Each scene shows the same named points in several views. A view is turned or mirrored, shifted and resized as a whole, has a little noise and may leave points out.

Scene 1
View 1
(133): [ 31  -4  16  39   7  -7  15  15   3   7 -37  28 -21 -22 -17  23 -18  63
  -2 -22 -15  -7  -1 -41 -16 -15]
(169): [ 18   4   3  16 -26   7  20  38 -12 -14  -5  21 -18 -20 -14  48  17  52
 -23 -13 -12 -12 -12 -22 -31 -10]
(4): [ 19   3  12  16  -6  12  27  17 -15   5  -3  -6 -46  27 -31  24  -4  34
 -11 -20  46  -4 -16 -26  -7   0]
(145): [ 37  11  24   7  -4  13  20  34 -28   8 -16 -20 -38  18 -26  36 -14  41
 -23 -30  10  -8 -18 -13 -21  -3]
(272): [ 28 -11   9  25   2   9   7  17  -1  -5 -13   3  -9 -10 -26  20   0  32
 -10 -19   5 -17   3 -22  -5  -2]
(46): [ 22  -9  11  26   6  13  14  10  -5   0  -8  -4 -26  16 -33  10  -3  23
  -7 -21  38 -10  -5 -26   6   3]
(105): [ 40  11  -2  25 -10  12   4  12 -31 -10 -21 -25 -26  17 -26  41  26   2
 -24 -24  32  -3 -10 -16  11  -1]
(99): [ 21 -11   8  37   4  -1  11   9   7  -1 -18  19 -14 -16 -24  13  -6  41
  -4 -17   8 -10   3 -37  -3  -5]
(70): [ 23 -12   7  17  -7  17   7  21  -6 -11   2 -10  -3  -2 -30  20   8  16
 -17 -19  19 -20   0 -14  -5   4]
(108): [ 38  -3   3  29  -2  14  -6   8 -18 -14 -16 -20  -7   3 -30  25  18   0
 -19 -22  23 -12  -1 -15  16   2]
(27): [ 24  -9  34  13  17  16  23  18  -3  21  -6 -13 -35  26 -35  -1 -40  43
  -4 -28  34 -15  -6 -23 -11   5]
(176): [ 25  -4   4  39   8   2  17  -1  -2   2 -22   7 -34  10 -30  14  -2  28
  -1 -22  37  -3  -4 -38  13  -5]
(16): [ 17  -9   4  19 -10  13  11  20  -3 -13   0   7  -5 -10 -26  23  12  27
 -15 -14  13 -16  -2 -21  -8  -3]
(9): [ 38 -12  21  19   7  16   3  21  -8   0 -17 -16  -4  -4 -28  18 -11  28
 -17 -27   1 -18   3 -14  -7   0]
(41): [ 22   4  18   1 -15  21  20  39 -19   0   5 -19 -29  15 -28  30  -2  34
 -25 -23  18 -15 -16  -7 -22   2]
(254): [ 15   0   3   9 -18  19  16  22 -16 -14  12 -12 -27  19 -34  30  21  14
 -20 -14  47 -11 -12 -11  -1   4]
(233): [ -1 -23   1  21 -10  16  14  10  10 -17  19   9 -10   0 -38   4  17  17
  -8  -6  49 -18   1 -25   4   7]
(228): [ 21 -20  22  23   7  11  10  17   9  -1  -6   6  -2 -11 -28   5 -15  38
  -7 -19   3 -22   6 -25  -9   1]
View 2
(16): [ 17   8  11  22  18  25 -11   1  14  17  10 -32   0  13   3 -14   1   0
 -11 -12  10 -16 -10 -19   6 -12]
(272): [ 13  10  10  14  29  25 -23   7  17  11  12 -43   8  -5   0 -15  12   5
 -22 -13  10 -21 -25 -12   7  -8]
(105): [ 28   0 -16  40   9  48  12  34   6  15  -1 -42  36  27  -6  -9  36   6
 -17  -1  18 -10   3   0  13  43]
(27): [-30  40 -19  13  28  18 -48  27  22 -11 -16 -46 -15 -19  11  -9  23   0
   8 -38  12 -22 -49   5 -26  33]
(41): [  3  13 -18  35  20  30 -27  10  12 -11  15 -49  -2   8  10  -5   5 -18
 -10 -29  33 -18 -13  -8 -25  19]
(46): [ -5  27  -3  17  19  21 -17  26  15  15 -17 -29  -1   2  -1 -14  25  13
   2 -16  -2 -13 -25  -3   3  23]
(228): [  2  17  15   1  36  20 -39   1  23   9   9 -39  -8 -13   6 -12   6   5
 -19 -22   8 -25 -36 -12   3 -16]
(233): [ -2  18  13   5  16  16  -8  10   7  41 -19   3 -21  27   5  -3   0   5
  19 -17 -12  -9  -6 -18   7  -9]
(70): [ 12   5   2  13  26  36 -19   7  13  20   6 -29   3  22   8  -1  10  -4
 -11 -17  14 -19 -11 -11   4   4]
(145): [  5  16 -28  50  14  32 -22  15  13 -25  16 -65  10  -4   4 -13  16 -15
 -18 -27  38 -19 -20  -3 -27  35]
(99): [  5  23  22  18  25   8 -19   7  23  12   6 -42   0 -25 -10 -27  13  21
 -18 -10  -4 -18 -35 -19  15 -16]
(9): [ 12   6  -1   3  38  39 -38  10  23   3  15 -50  10  -4   9  -7  22  -1
 -27 -24  23 -26 -33  -3   3   5]
(169): [ 31   5  11  58   6  13  -1 -15  11  -9  33 -52  -1  -1  -7 -25 -20 -10
 -28 -11  28 -15   1 -36  -9 -27]
(108): [ 23  -3   0  13  24  51  -7  27  12  27   3 -33  27  26  -1  -3  35   9
 -19  -6   9 -18  -8  -3  25  24]
(254): [ 14   4 -17  29   7  40   7  22   1  25  -9 -15   3  49   8   3  14 -11
  11 -14  14  -9  14  -5  -7  32]
View 3
(70): [ -6  -1 -10  -2 -44  -1  -8  -8 -20  13 -14  15  19 -28  28  14   9  10
 -40  -4  11  15   2  18   6  17]
(105): [ -5 -18 -11  11 -59 -17  -3  -7 -16   6  -7   6   3 -43  44  18   0  33
 -30 -42  31  -9 -17 -14 -14  71]
(16): [ -1   3  -3 -11 -39  -1  -8 -12  -9  10 -20   5  21 -13  20   7  -3  16
 -33   3   9  20  13  18  13  27]
(9): [ -7   3  -4  15 -44 -12 -18  -6 -40  12  -5  25  19 -10  37  -5  23  36
 -47  -9  15  35  -1  10   1   4]
(133): [ 36  12  27  -1 -36 -30  -1 -24 -27   4  -7  12  19  26  41 -25 -10  65
 -26   3  29  53  14   4  15   6]
(4): [ 16 -15  16  -2 -47 -28  22 -26 -27  -6   4  15  22 -33  37  13 -17  23
 -30 -24  14  -8 -15 -20  -4  19]
(108): [ -8  -7 -24  13 -60  -6 -15  -1 -21  19  -6   7  -1 -36  44   8  18  22
 -38 -20  36   9 -10  14  -4  53]
(46): [ 19  -5  -3  -1 -53 -23  16 -25 -28   5   6  14  17 -35  38   4  -4  12
 -35  -5  41   6 -14  16   3   9]
(272): [  7   7   3   0 -42  -9 -11 -12 -20  10 -13  13  18  -4  32  -3   4  34
 -38   1  22  33   8  13  10  16]
(145): [ -4 -17  25  10 -37 -30   6 -13 -42 -11   1  31  27 -16  36   9  -1  41
 -38 -34 -14   8 -10 -39 -11   9]
(99): [ 29  13  11  -7 -40 -20   1 -25 -18   9 -11   3  14   6  33 -13 -11  36
 -28  11  38  39  14  21  17  11]
(169): [  1   1  29 -18 -21  -7 -12 -12   2  -1 -36   8  37  15  14  13 -20  43
 -21  -5 -27  28  34 -16  12  40]
(176): [ 39   0   6  -5 -56 -29  22 -31 -20   5   6   3   9 -22  46  -8 -17  27
 -26  -5  57  12 -11  12   9  21]
(27): [ 21  -6  19  10 -47 -37  30 -32 -56  -4  21  39  27 -29  42  -4  -1  16
 -48 -10  22  11 -30  -4   3 -47]
View 4
(228): [ -7  -5 -10 -25 -19 -19  14  24  -3  11 -21  24  -6  26 -14 -17  21 -53
 -20   7  -9   4  -7 -17 -12  -3]
(254): [-15 -29 -17 -12 -13 -36 -11  16   7  -2  -3  28   4  -9  -5  -1  -7  24
 -27 -14  -6  42   8 -12  21   3]
(133): [  3 -13  -8 -37 -13   2  19  -3 -13  28   0  30  -7  27   3 -16  25 -76
 -21  -1  -4  -3 -25 -17  -4   1]
(70): [ -7 -14 -22 -15 -28 -34   6  20   7   1 -26  24   1   9  -7  -7  10  -4
 -22   2  -2  29   3  -8  10  -3]
(105): [ -5 -29 -40  -8 -16 -39   8 -19   0  10  -9  32 -10   6  16  15  -5  14
 -16 -14  -1  46  -5  -4  34  14]
(108): [ -1  -9 -45  -7 -30 -38  20  -8   7   1 -27  29  -2  13   1   7   8   5
 -19  -4  -7  42  -3   0  24   4]
(27): [-31 -10 -10  -9  16 -41   1  20 -10  -1  -3  26 -22  24 -27   5 -16 -37
 -16  -1 -32  14   1 -34 -20  22]
(169): [  4 -39  -1 -35 -27  -5 -13  20  -8  29  -8  24  -3  -1  23 -23  28 -28
 -26  -6  23   7  -4 -19  24 -10]
(176): [ -7  -5 -19 -20  -2 -18  21 -14   5   4  15  37   7  11 -11   5  -7 -25
 -23 -13 -26  31 -14  -4  -1   9]
(233): [ -6  -2  -6 -21 -22 -23   3  33  21 -15  -3  31  26  -7 -27 -15   1   4
 -29  -9 -19  36   4   1  -5 -13]
(41): [-20 -31 -12 -11  -8 -39 -11  23 -10  12 -18  22 -20  13   1  -1   1 -17
 -20  -1   1  16   7 -30  11   9]
(46): [-12  -7 -19 -13  -5 -30  12   5   3  -2  -1  31   0  11 -14   1  -8 -14
 -20  -7 -22  30  -2 -11  -2   7]
(9): [-10  -9 -30 -11 -22 -35  18  15  -6   9 -35  24 -15  27  -5  -1  14 -31
 -15   8  -6  17  -4 -18   7   5]
(4): [-19 -27  -9 -15   8 -32  -8   5  -3   5  15  31  -8   3  -5   6 -17  -6
 -20 -17 -16  30   0 -22   5  14]
(272): [ -2 -11 -20 -22 -21 -21  13  11   2  10 -20  25  -1  18  -3 -10  17 -31
 -22   0  -5  17  -8 -10   7  -2]

In a view up to two points have been moved. Name them for each view, in the order of its rows, or write none.
view 1 | (41)
view 2 | (254)
view 3 | (133), (4)
view 4 | (228)
